Each row is a point on a landscape with many peaks, with its height.
A climber steps from a point to the highest of its 2 nearest points, and stops where none of them is higher. Distance is the straight distance between rows; heights are no part of it.
k_563 (h 48): 40 -4 23 -2 -3 16 23 28 -15 29 15 21 2 5 -7 -33 31 -36 -35 25 11 -12 5 12 -19 -23 36 -35 -20 -22 -19 19 -18 15 56 -8 -11 5 22 -8 17 -60 13 -24 -13 14 6
k_874 (h 448): -59 -9 -32 -2 -8 -46 -5 5 46 6 48 30 0 -15 24 22 11 -20 11 -41 22 3 11 -3 23 -27 17 -21 -28 5 6 -10 25 -7 -25 -23 11 -36 21 -15 16 27 -54 0 14 -38 -5
k_20 (h 38): 62 -23 45 -37 -5 26 14 17 -26 -37 -18 -17 6 2 -47 -45 7 5 -28 0 -2 -50 -38 -3 -12 -34 6 -36 8 -34 -15 20 -48 0 96 41 33 -1 -25 -16 12 -23 14 -10 -23 -27 20
k_114 (h 352): -7 20 -11 18 5 -11 12 20 18 -38 28 9 1 -29 33 4 0 24 -16 7 -41 -38 -11 10 5 -4 -39 -30 -6 12 -57 -9 -27 -16 2 44 -1 31 -48 7 -3 -26 18 5 -36 -47 -18
k_162 (h 67): 9 17 52 7 0 20 -2 -19 -28 -21 -17 -50 -3 50 -35 -35 28 -23 48 45 -15 -14 -29 -8 14 13 -10 -8 -39 -28 -49 19 -68 20 30 14 -35 55 -16 35 -7 -18 57 -13 -14 1 -12
k_387 (h 329): 18 -4 -13 27 7 -16 52 -52 7 12 -13 -46 5 -13 -14 19 -3 52 -17 -16 -49 19 -9 14 -31 -3 -49 52 -2 25 -20 -41 20 -56 -47 -9 49 12 -16 27 11 -24 9 17 -21 -32 5
k_561 (h 391): -22 -1 -18 -14 -30 -46 -22 -34 -4 27 -13 -15 29 -5 26 53 -2 -2 22 -40 19 46 35 -7 1 -16 3 29 -3 17 35 -19 26 14 -37 -23 19 -44 -11 -21 22 55 -54 10 11 -11 -1
k_879 (h 496): -54 25 -30 14 -19 -33 4 -26 45 -9 27 22 18 -19 20 23 7 7 12 -22 -10 20 27 -5 23 -8 -9 7 -11 3 12 -2 28 -32 -44 -26 14 -11 -10 -16 -4 9 -15 23 4 -23 -6
k_419 (h 197): -30 6 3 28 37 -40 -17 -40 14 34 3 -21 5 17 8 13 31 -32 53 -23 20 24 -10 -5 16 5 -15 24 -58 -19 8 25 10 14 -15 -17 -47 9 32 -2 -15 17 -8 -20 -13 -64 0
k_493 (h 311): -24 12 -38 14 -2 -32 11 10 41 44 49 48 -3 -22 19 -14 33 -1 -52 -3 6 29 -2 8 -2 -31 29 1 -13 2 -25 -7 30 -13 -14 -29 26 -50 7 16 52 -26 -34 12 1 5 -1
k_47 (h 354): -6 6 -3 2 -8 -18 2 -62 5 16 -55 -28 39 -15 -10 58 -21 45 22 -6 -8 23 33 7 1 4 -18 49 29 -5 54 0 43 -20 -51 -10 14 4 6 7 3 34 4 16 -3 18 31
k_170 (h 310): 45 -21 36 7 20 10 -22 15 -46 12 -37 -31 -3 31 -26 -32 -8 -35 -1 -24 52 -22 4 -7 -28 -7 21 -31 -12 -19 12 13 -10 56 65 43 -22 -14 36 -39 5 38 -46 -37 6 -31 16
k_659 (h 330): -12 14 4 -3 -6 -16 -40 0 15 13 -5 75 -8 9 10 17 -5 -16 13 -12 41 61 54 1 15 -6 47 20 -19 10 64 19 22 -4 -20 -36 2 -14 41 -11 18 30 -7 32 23 30 5
k_185 (h 555): -22 19 -21 -14 17 34 5 16 47 -24 43 41 -33 7 6 16 -6 1 22 53 -12 7 -25 -38 64 32 26 50 24 -3 18 27 5 -18 -49 -40 -45 23 39 28 -58 2 39 3 51 55 0
k_297 (h 212): -2 41 -29 8 -5 -1 -44 39 15 -8 24 14 12 -3 35 2 7 7 -1 70 -24 -2 -6 8 23 0 8 -26 58 -6 -22 -35 -16 -36 -28 8 8 20 -29 8 -1 -3 42 18 34 70 -57
k_211 (h 324): -20 18 -30 -2 1 6 10 31 13 -31 30 30 4 -46 48 11 -33 15 -23 12 -30 -36 7 1 0 -3 -44 -40 42 26 -34 -5 3 -8 4 28 17 7 -53 -5 1 -39 0 22 -17 -11 3
k_656 (h 217): 5 -9 1 -9 -6 43 -69 37 -42 -26 -28 -8 -21 41 -13 16 -18 -9 28 32 32 21 11 5 47 51 8 1 45 23 40 10 5 29 -29 -32 -34 16 1 -36 -33 32 0 13 45 64 -13
k_915 (h 389): -1 7 15 3 -1 -17 35 -50 11 25 -7 3 22 -14 -19 46 5 21 7 -8 -16 50 11 11 -8 -13 -6 37 -12 -22 34 2 35 -16 -38 -22 0 4 33 16 20 -6 11 25 13 7 8
k_488 (h 61): 12 10 26 -17 18 43 11 5 -23 -14 10 -49 -24 41 -9 -30 25 -42 19 47 -18 -7 -20 -7 25 26 1 -22 2 -27 -43 10 -36 22 14 -13 -34 36 11 27 -19 -40 71 -20 18 33 -25
k_81 (h 460): -31 -16 -2 -18 25 46 48 -8 26 -28 19 4 -22 7 9 11 -20 -14 18 -33 -17 -22 9 -33 22 31 -11 27 0 14 24 39 30 1 -37 -44 -38 18 1 16 -55 -21 24 -26 17 -4 40
k_767 (h 355): -10 6 -11 -34 -20 -41 -22 -12 6 21 -8 18 14 -6 -2 34 1 -31 36 -33 52 61 38 13 6 -22 25 13 -13 -6 66 4 39 15 -18 -14 2 -47 40 -4 23 45 -51 27 37 -5 -4
k_59 (h 80): 23 -12 36 7 14 6 -16 11 -39 -34 -23 -44 -11 43 -42 -61 2 -6 -11 -29 2 -42 -32 -19 -11 -21 -5 -26 -29 -30 -41 30 -33 48 79 67 -29 18 -14 5 11 1 3 -47 -19 -49 18
k_657 (h 438): 32 -38 20 6 -27 -20 3 -45 -38 31 -29 -61 -4 -2 -36 -66 11 26 -23 -19 14 -21 -34 3 -41 -33 -9 -1 -19 -2 -29 -43 -11 13 34 2 67 -62 -9 -41 2 32 -12 -10 -48 -26 3
k_113 (h 228): -4 26 -28 5 -34 6 -50 41 6 15 -2 37 7 -2 18 -1 25 -5 -9 84 -8 21 4 7 21 6 51 -13 37 -1 -4 -31 -15 -26 -20 -5 20 -2 4 13 21 14 17 5 41 106 -57
k_66 (h 336): -27 23 -23 34 6 -64 20 21 45 40 66 34 18 -19 21 22 44 -9 -15 5 17 27 -10 16 20 -46 36 -16 -54 -14 -26 -2 18 -40 0 8 8 -17 32 6 50 -29 -11 14 0 -41 -13
k_542 (h 269): -63 7 -44 18 -10 17 -49 17 5 17 23 18 -12 15 22 -25 33 1 -20 -1 8 4 9 -16 20 37 11 30 -16 49 -12 7 26 24 -31 -63 5 -49 -17 8 -6 2 -21 -17 -6 29 4
k_750 (h 410): -49 19 -62 18 -10 8 2 26 34 -26 62 9 -1 -21 34 2 12 28 -8 38 -41 6 -27 -32 38 33 -10 18 33 22 -30 -27 13 -31 -52 -29 -8 -2 -19 13 -30 -31 20 3 25 43 -2
k_646 (h 357): 6 -24 -5 -27 -15 71 -13 32 -54 -23 0 -29 -25 23 -34 -30 -4 -33 -14 39 13 -11 -3 -5 10 23 -3 -30 40 8 14 -1 10 37 4 -48 -18 0 18 -8 -26 0 27 2 23 75 1
k_693 (h 291): 44 -18 12 9 -2 22 -32 21 -59 15 -21 23 -22 28 -22 -44 -22 -32 -14 -9 67 -1 28 3 -23 2 37 -38 1 -4 29 12 3 51 55 2 -17 -17 39 -52 7 27 -26 -3 -6 -6 6
k_846 (h 416): -17 -8 -21 -26 25 62 7 41 21 5 25 49 -45 -1 3 -15 -8 -35 -5 20 11 -7 -6 -20 39 47 49 -5 20 33 12 30 3 28 0 -23 -18 14 26 33 -29 -22 31 2 35 39 -9
k_543 (h 418): -30 3 -20 29 2 -36 47 -15 51 -28 49 9 8 5 40 18 6 24 14 -10 -42 -25 -23 -5 15 9 -33 -8 -25 -15 -29 21 -15 -45 -38 8 -7 55 8 -6 -12 -49 14 7 -23 -94 -5
k_782 (h 542): 0 -13 -25 -17 -22 -2 12 -31 -11 31 19 2 0 -14 2 3 -6 31 -34 -19 26 17 11 -3 -42 -19 16 -1 23 25 20 19 31 17 -21 -80 44 -57 19 5 21 15 -52 30 22 36 29
k_155 (h 290): 3 -7 11 -26 36 -1 16 28 26 0 10 27 -6 18 -1 15 -21 -32 27 -23 50 13 10 23 -25 5 25 -24 -16 0 41 17 27 19 34 6 -28 -22 41 -5 9 11 -48 7 25 -35 -5
k_345 (h 251): 17 -12 6 -26 12 54 29 -4 13 -10 -15 46 -24 10 -9 21 -56 -13 27 -19 11 -7 24 6 8 38 26 -1 26 7 79 44 31 14 -2 9 -32 27 19 -2 -26 4 12 15 33 16 -4
k_576 (h 528): 49 -43 28 -2 -43 -5 -37 -26 -24 -9 -55 -35 32 -16 -38 -34 -11 19 -1 -10 21 -25 2 3 -18 -13 3 -1 26 -21 18 -45 -27 -10 54 40 52 -30 -39 -50 -12 60 -10 12 -34 -20 -11
k_55 (h 381): 17 -13 -8 -37 28 5 7 -2 -13 -31 -18 0 20 -23 31 24 -37 14 -10 -27 -13 -57 13 5 -39 -1 -41 -18 48 7 10 -10 9 -7 26 33 13 -23 -21 -12 2 9 -56 8 21 -45 25
k_191 (h 433): -10 3 -6 10 -35 8 -29 -5 -25 2 -8 -12 -10 4 -24 5 8 21 -5 28 12 40 8 -16 19 12 10 38 15 26 12 3 26 32 -53 -74 12 -14 23 -2 -11 28 10 10 11 102 25
k_619 (h 518): 5 -14 22 3 -43 -18 -38 -42 -20 23 -66 -36 23 -4 -3 7 -18 14 2 -17 -7 12 34 11 -14 2 -26 29 3 12 4 -50 9 -5 -25 24 29 -3 -47 -32 4 60 -8 8 -32 24 -8
k_494 (h 362): -9 35 -11 44 8 -83 23 -8 44 44 41 8 16 -2 -3 12 38 18 -19 13 -7 38 -26 22 -11 -50 33 7 -36 -22 -46 -23 -8 -40 -2 33 29 13 18 32 70 -25 12 27 -20 -56 -13
k_639 (h 89): -9 6 12 24 19 -16 -13 7 -23 -9 -1 -24 1 10 8 -23 -10 9 -11 -29 16 -33 -13 1 -18 -20 -21 -18 -35 -9 -38 12 -33 37 32 58 -41 7 -11 10 15 9 -20 -36 -30 -44 11
k_921 (h 388): -48 12 -17 33 14 2 7 -14 2 16 34 7 -10 6 1 -11 32 -15 19 29 -11 13 -15 -21 32 28 -5 29 -36 4 -39 4 -16 12 -17 -41 -31 6 9 9 -24 -31 40 -11 -30 -11 4
k_913 (h 186): -48 0 -27 10 31 -58 -33 -21 2 20 4 -17 -6 3 18 17 4 -29 26 -52 32 18 5 -2 34 -6 7 14 -60 -28 0 4 12 12 -32 -12 -29 -15 7 -27 -5 52 -34 -26 1 -52 -13
k_994 (h 142): -19 7 -28 -2 15 10 41 18 46 -19 58 41 -12 -23 30 20 -19 9 -25 -3 -42 -24 -15 1 22 7 -20 -10 2 1 -16 25 -8 -35 -7 -4 -8 29 -2 5 -10 -72 14 -8 12 -17 13
k_863 (h 493): 48 -38 36 4 -1 -2 -6 -18 -35 2 -42 -51 33 9 -26 -28 0 13 -20 -22 18 -36 -13 -3 -43 -29 -2 -27 1 -23 1 -15 -11 4 50 30 27 -41 -8 -35 11 20 -28 -5 -22 -41 11
k_662 (h 233): -2 -4 11 -32 0 50 -24 32 2 -30 -15 20 -29 5 -14 20 -49 3 26 20 25 10 35 -8 23 28 14 2 48 41 61 32 18 37 -16 -2 -27 25 13 -12 -35 18 16 27 37 73 2
k_384 (h 219): 17 -19 24 -10 8 26 14 -24 -34 10 -34 -4 23 12 -36 -6 6 -22 -3 -14 13 14 24 10 -40 13 -4 1 -9 -17 25 21 9 33 -2 -31 -13 -4 30 -4 5 -4 -1 -3 -4 13 13
k_230 (h 173): -16 10 -7 25 5 -43 -48 -2 -6 17 -18 7 18 3 16 10 -2 -24 19 -21 43 25 25 15 12 -6 14 12 -40 -6 15 -5 -8 36 0 11 -31 -16 1 -36 27 38 -19 -18 -8 -21 -7
k_78 (h 339): 22 -6 22 -7 39 -30 -27 25 -27 19 -12 -11 -11 34 -23 -4 -27 -29 24 -41 67 -5 -25 4 -10 -11 28 -35 -11 -4 24 -13 3 54 60 79 -43 -26 45 -8 -3 56 -64 -28 23 -43 11
k_395 (h 53): 13 13 26 24 2 3 18 3 -4 27 12 0 -1 9 -13 -21 50 -17 1 32 -11 6 -21 2 -6 -8 17 2 -28 -21 -63 12 -38 7 23 -5 3 17 -5 22 18 -58 41 -28 -38 17 -9
k_989 (h 195): 25 21 -2 -11 -4 30 -18 14 -6 -41 7 -27 11 9 21 -6 10 24 -4 62 -32 -11 -21 7 32 -10 4 -37 61 -14 -13 -14 -13 -21 -12 -4 -23 33 -10 -3 -14 13 64 -4 67 67 -52
k_27 (h 390): 2 34 6 36 3 -51 40 -44 24 47 9 4 11 -5 -3 12 46 22 9 27 -25 32 -21 -5 -7 -20 34 34 -32 -33 -41 -9 -3 -21 -11 6 10 28 16 23 38 -50 35 6 -28 -44 -10
k_757 (h 374): -25 9 0 25 26 -52 -18 29 -9 18 14 -15 7 19 -15 -2 -11 -25 18 -33 57 10 -21 10 -26 -29 13 -23 -52 -17 -19 -9 -3 29 35 45 -42 -33 30 10 8 31 -61 -14 3 -47 2
k_301 (h 207): -2 -3 23 4 41 2 8 -38 -25 32 -20 -19 -5 37 -22 -2 22 -35 36 -32 6 13 1 -4 -11 30 -14 20 -49 -7 16 24 12 30 0 -32 -51 3 22 8 -7 11 -6 -33 -7 -31 9
k_122 (h 408): -39 6 -33 0 -3 -71 -5 40 21 9 50 -14 15 -3 3 20 5 -34 11 -23 63 14 -8 20 1 -36 -1 -27 -40 -6 -1 -12 7 6 0 18 2 -45 29 9 14 29 -73 -2 -13 -54 -5
k_845 (h 384): -5 1 6 -2 13 68 -18 41 -25 -12 1 6 -39 26 -1 -19 -12 -40 25 19 19 2 7 5 27 36 0 -7 7 15 15 27 -6 33 5 -12 -37 12 9 4 -17 -3 27 3 -1 26 -2
k_689 (h 292): -10 3 -25 5 -17 -39 -6 15 25 -8 20 34 20 -38 48 18 -27 26 -34 -13 -6 -13 24 7 -18 -22 -5 -31 26 18 -7 -12 14 -20 2 33 19 -25 -42 -24 29 -15 -41 27 -11 -10 -9
k_531 (h 365): -12 27 -19 21 12 12 -5 19 -10 40 20 9 -7 13 -12 -32 59 -36 -8 59 -4 37 -40 -17 22 25 21 26 -17 -17 -54 -12 -19 -5 -18 -43 -28 -5 32 14 -16 -32 43 -20 -3 50 -20
k_172 (h 57): 14 7 33 -3 16 38 44 4 -27 20 14 -13 -7 17 -33 -40 39 -57 -6 20 -11 -9 -20 -20 -10 20 -4 5 -25 -4 -56 19 -32 27 16 -36 -28 25 17 24 -9 -56 54 -37 -13 20 0
k_789 (h 375): -47 44 -39 28 10 -1 -2 7 28 -1 51 0 6 3 35 -4 32 11 14 54 -25 6 -24 -12 43 28 -10 13 10 -6 -56 -22 -19 -10 -29 -12 -20 16 -9 12 -15 -25 45 -2 -16 11 -18
k_751 (h 235): -45 -9 -24 6 11 3 -50 1 16 20 -24 52 -33 21 13 29 -16 -21 40 -47 45 11 19 -17 70 35 34 36 -17 32 50 13 8 7 -22 -33 -25 9 -3 -37 -35 44 -18 1 19 -16 -25
k_264 (h 124): 35 -13 35 7 15 -15 -26 -12 -5 -48 -44 -32 29 16 -7 6 -5 22 8 -20 -3 -42 -28 1 -24 -41 -12 -7 18 -29 -1 -11 -39 -14 32 95 1 10 -40 33 26 37 -55 -21 -9 -59 15
k_654 (h 21): 59 -38 31 2 -19 10 32 -18 4 0 -39 -28 -13 -13 -66 -21 18 25 -36 13 -59 10 -33 8 -24 -33 -3 23 -3 1 -2 -49 -32 -50 12 1 74 21 -23 13 -4 -28 41 24 -26 21 -13
k_423 (h 501): -33 7 0 -18 4 37 44 -12 28 -28 31 -4 -16 -2 -2 12 -18 2 20 7 -21 3 -15 -45 50 42 -12 57 12 3 9 42 21 -9 -49 -51 -59 33 32 25 -64 -24 55 0 33 34 34
k_364 (h 160): 6 -8 6 -26 22 51 42 11 -18 -23 12 -21 -15 -12 10 -24 -17 -16 -11 0 -32 -33 -4 -8 -3 21 -43 -15 13 10 -27 27 -7 16 26 -3 -17 21 -1 40 -10 -68 35 -20 8 16 20
k_669 (h 320): 18 5 16 -5 -19 10 12 -19 -4 -10 -40 0 23 -19 -4 30 -31 29 -1 12 -22 -1 29 16 -18 -6 -27 13 28 4 37 -8 23 -26 -22 22 15 14 -16 -2 -2 4 25 24 -5 51 17
k_617 (h 395): 32 -39 30 16 -38 -24 11 -52 -26 45 -58 -80 -4 7 -23 -46 7 33 -29 -28 -8 9 3 11 -43 -17 -19 36 -31 24 -15 -58 -6 -17 5 -25 78 -43 -20 -10 4 40 -5 9 -34 -18 -12
k_970 (h 73): 30 -7 45 0 -5 35 -6 13 -21 -44 -20 -28 -14 38 -47 -40 2 -17 12 16 -10 -43 -22 -8 2 6 12 -20 -26 -31 -23 17 -56 31 56 54 -1 50 -27 27 22 -8 39 -21 -31 -15 -2
k_739 (h 110): 0 -7 3 6 26 -37 5 11 -4 -31 17 -35 25 15 -5 25 -8 25 3 -47 -7 -43 -51 15 -20 -34 -31 -13 -7 -4 -17 -21 -35 -7 21 99 17 -6 -16 41 12 11 -78 -22 -12 -99 21
k_482 (h 455): -32 16 -35 -3 12 24 2 39 24 -10 26 44 -22 -23 17 3 11 4 -4 30 -19 4 2 -15 25 29 20 -1 6 21 3 6 -1 -12 -25 -30 -14 -5 9 19 -17 -31 7 2 19 57 1
k_648 (h 293): 28 13 27 -29 -17 12 8 20 6 -41 -26 15 15 -20 7 28 -31 26 -2 35 -23 -26 18 25 -8 -3 -14 -33 35 -6 14 0 -21 -31 21 54 7 44 -24 -2 -1 -13 32 27 -7 23 -9
k_37 (h 500): -24 40 -45 -4 2 26 -4 40 42 -3 49 66 -5 -22 39 21 -15 -7 15 59 -18 2 -17 -17 39 26 38 17 28 -24 3 2 -18 -42 -16 -24 -18 31 31 42 -32 -20 28 8 53 53 -16
k_212 (h 344): -4 8 -8 -6 2 35 -12 26 -30 1 11 -4 -14 9 -21 -25 33 -21 -12 59 -1 20 -9 9 13 22 17 -4 20 -19 -11 -3 -8 18 -11 -42 -22 -3 29 -1 -5 -12 34 -17 30 86 -18
k_398 (h 27): 62 -28 33 -29 -13 24 33 -11 -7 -24 -30 -18 -13 -23 -34 -23 10 31 -59 -5 -53 -22 -49 5 -44 -20 -16 -15 22 -13 -10 -1 -34 -39 39 20 62 -5 -35 11 7 -38 15 17 -34 -15 15
k_12 (h 266): 2 26 -17 14 -41 -32 1 3 25 16 8 54 17 -41 35 15 -14 23 -32 14 3 30 46 11 -15 -36 27 -12 17 10 15 -20 17 -26 -11 11 42 -26 -11 -8 48 1 -13 25 2 36 -20
k_920 (h 415): -6 24 4 10 14 -17 38 -44 29 15 29 25 11 1 -7 16 30 4 4 12 -7 34 2 -1 0 5 7 30 -27 -26 3 16 14 -30 -17 -23 -13 22 34 14 1 -38 28 15 -11 -31 5
k_924 (h 288): -27 -3 -33 8 -2 14 -25 18 0 14 34 35 -2 -22 20 -38 30 -5 -46 14 4 2 3 -5 -9 -8 15 7 -7 35 -31 -10 7 22 -6 -37 18 -52 -9 7 30 -20 -16 -10 -30 18 0
k_601 (h 451): -47 2 -14 36 2 -35 42 -34 49 1 24 8 19 -4 30 42 16 5 46 -18 -20 -8 -5 -8 13 -5 -12 17 -28 -30 -2 -5 25 -44 -46 -17 -3 26 16 -20 -14 -8 -10 13 -3 -77 -7
k_227 (h 271): 37 -24 20 -23 32 38 34 22 -1 -19 -14 26 -25 12 7 -10 -43 -21 15 -29 33 -15 23 17 -31 20 16 -20 24 14 43 24 24 36 36 29 -23 2 13 -17 7 8 -10 18 12 -17 8
k_480 (h 358): -14 -13 -16 17 -3 -30 52 -73 32 15 1 -39 19 -11 1 50 14 40 -2 -20 -36 26 4 15 -17 -11 -33 49 2 -16 14 -24 47 -45 -57 -16 31 4 14 20 7 5 3 7 -4 -30 18
k_676 (h 377): -14 -16 -43 -28 6 24 21 -7 -4 -36 20 9 -8 -37 46 19 -36 26 -35 -47 -30 -30 18 -15 -31 9 -50 -27 45 33 8 13 24 7 -2 -10 29 -24 -21 -25 -13 -9 -33 -11 0 -19 47
k_417 (h 340): 17 -7 -5 41 -19 -44 -9 -17 -10 6 -21 -43 -11 -17 4 -16 1 30 -12 -28 -23 -3 4 3 -15 -22 -32 20 -24 40 -56 -73 -7 -15 -19 24 38 -21 -55 -19 3 13 -10 8 -44 -31 -32
k_308 (h 43): 67 -32 45 -27 3 5 25 15 -19 -1 -19 -2 10 14 -51 -29 7 -19 -32 12 19 -19 -11 3 -38 -38 31 -51 -7 -30 6 17 -11 12 95 12 4 -3 14 -15 32 -26 -5 -20 -10 -17 27
k_411 (h 33): 65 -32 17 -30 -12 13 27 18 -21 8 -9 -23 -6 -11 -32 -44 23 -2 -60 5 -22 -32 -52 2 -23 -27 -2 -44 -4 -18 -51 -10 -31 -5 67 11 42 -14 -28 -23 4 -44 15 -12 -40 -15 23
k_385 (h 150): 10 14 29 30 1 -1 -41 15 -25 -11 -34 3 -3 22 -9 -5 -26 -20 39 -1 21 -3 18 29 7 12 -7 -18 -27 -12 7 17 -31 19 41 59 -31 38 -6 -13 3 33 11 -11 -15 -14 -12
k_126 (h 309): 4 6 3 -14 7 -3 7 21 31 9 13 70 -6 -7 23 19 -12 -21 0 0 29 22 31 14 0 -13 41 -16 -11 7 44 23 27 -8 12 -2 -19 -11 24 -7 21 -5 -8 25 22 10 -6
k_206 (h 234): 16 -19 3 -21 15 41 14 -11 -2 -7 -36 -1 6 -10 7 21 -24 -9 22 -24 6 12 29 4 -25 25 -18 22 14 7 71 23 24 7 -23 -10 -23 3 17 4 -11 19 -16 -4 26 21 23
k_17 (h 220): -17 -11 0 -12 -11 19 -71 21 -37 0 -50 28 -29 24 -4 22 -17 -24 25 -15 51 25 31 -2 45 55 31 27 4 29 43 15 7 39 -24 -40 -27 13 3 -31 -24 38 -27 0 14 24 -15
k_754 (h 387): 0 9 -16 44 -4 -47 23 -26 39 -27 16 -14 13 9 20 15 -9 35 14 8 -48 -32 -33 3 9 11 -44 10 -18 2 -29 -4 -33 -36 -22 60 14 59 -38 16 -2 -25 17 6 -34 -92 -21
k_582 (h 247): 6 33 -11 7 -41 -20 -12 28 17 38 -5 47 18 -39 3 11 0 10 -30 56 -12 34 30 3 2 -23 30 9 20 0 -4 -17 -2 -25 -14 2 21 7 0 -11 21 -9 28 20 6 79 -21
k_262 (h 427): 18 -22 7 -56 28 9 30 -13 -19 -13 -10 -21 16 -6 -4 24 -16 -6 -8 -25 10 -10 -3 17 -57 -6 -30 -20 26 -2 34 16 18 -16 14 0 9 -30 25 22 9 6 -71 12 20 -20 43
k_985 (h 639): 37 -27 49 -14 -58 -8 -47 -34 -17 -1 -64 -54 22 -16 -35 -11 -14 17 16 -7 -3 -8 13 0 -1 -4 -29 24 31 -4 28 -57 -5 -23 18 31 55 -3 -66 -38 -24 87 14 1 -36 14 -37
k_26 (h 98): -1 14 5 23 20 -44 -2 2 0 -8 14 -20 2 0 10 -16 8 29 -13 -38 -14 -24 -43 11 -30 -29 -25 -24 -10 -5 -61 0 -3 8 23 60 6 -8 -23 6 14 -10 -29 -28 -28 -75 14
k_581 (h 417): -36 -10 -21 -24 18 25 15 0 2 -22 15 10 -8 -17 37 14 -26 -4 15 -48 -18 -26 16 -19 2 23 -46 -1 19 20 21 24 26 18 -14 -16 -16 -1 -20 -3 -30 -5 -23 -15 19 -20 24
k_224 (h 476): 29 -22 8 -40 -22 14 30 -34 -30 27 -30 -13 24 -11 -8 -7 -32 11 -26 -23 23 -8 15 0 -61 -11 -4 -22 25 -9 37 5 32 -1 -6 -37 25 -56 35 -1 9 28 -53 25 20 16 46
k_521 (h 182): 33 -1 8 -46 -16 39 1 38 -24 -40 -7 -33 -2 -8 -8 -20 4 -1 -9 67 -24 -29 -23 20 12 -23 -5 -60 70 -23 -10 -6 -10 -6 26 1 17 13 -26 -6 -24 -19 62 -13 37 63 -35
k_239 (h 444): -12 5 -19 9 -39 -34 -21 -38 -14 37 -34 -32 17 -15 23 10 -8 18 -2 -35 10 39 49 -12 5 0 -8 35 8 32 11 -44 21 9 -53 -1 51 -27 -42 -21 16 59 -26 3 -9 29 -16
k_215 (h 161): -21 16 2 20 -6 -13 -64 14 -11 2 -27 30 -1 4 11 13 -20 -10 27 22 27 9 40 16 28 23 6 -7 -9 14 12 -2 -14 7 5 24 -32 9 -10 -33 -4 38 2 12 -15 9 -20
k_513 (h 171): 19 -6 20 -27 -4 38 24 22 -17 -30 -2 -30 -12 -4 -4 -16 8 8 -11 37 -30 -30 -22 8 -4 -5 -41 -27 32 -12 -43 -3 -21 -4 18 0 17 17 -22 7 -16 -37 35 3 -11 57 -9
k_882 (h 250): -57 2 -29 -15 -11 4 -59 -3 14 10 16 39 -22 25 9 11 20 7 13 -40 24 6 14 -26 49 34 20 41 -8 53 34 27 29 15 -29 -72 3 -16 -3 -14 -33 26 -26 -7 7 11 4
k_628 (h 482): -23 -11 -10 4 -28 0 2 -26 -14 21 -2 11 13 -12 3 13 4 31 -15 -18 16 27 28 -12 -12 -4 -1 30 1 21 28 23 29 22 -54 -56 4 -26 5 -1 6 16 -16 6 10 46 23
k_277 (h 139): 29 -4 40 21 31 1 -26 -9 -6 -27 -39 -8 1 39 -12 4 -20 2 38 -26 9 -31 7 8 -17 2 10 -19 -16 -28 25 17 -44 11 49 88 -31 43 -13 20 26 39 -18 -23 1 -55 13
k_976 (h 304): 29 -6 16 24 -9 -20 26 -22 2 -4 -12 -44 -19 -21 -17 -10 4 49 -13 -18 -68 -2 13 -2 -32 -26 -50 29 -15 40 -47 -65 -5 -55 -16 12 61 16 -54 19 0 -22 14 25 -34 -17 -15
k_632 (h 151): -13 15 -9 -18 30 37 43 42 23 -6 52 24 -21 -26 28 -1 -13 -20 -8 15 -35 -20 -26 -7 16 30 -5 1 4 -3 -26 33 -13 -4 10 -13 -24 34 13 51 -23 -76 59 -13 20 17 11

Where does a climber stop that starts at each point below?
k_513: k_879
k_689: k_879
k_751: k_920
k_227: k_985
k_693: k_879
k_994: k_879
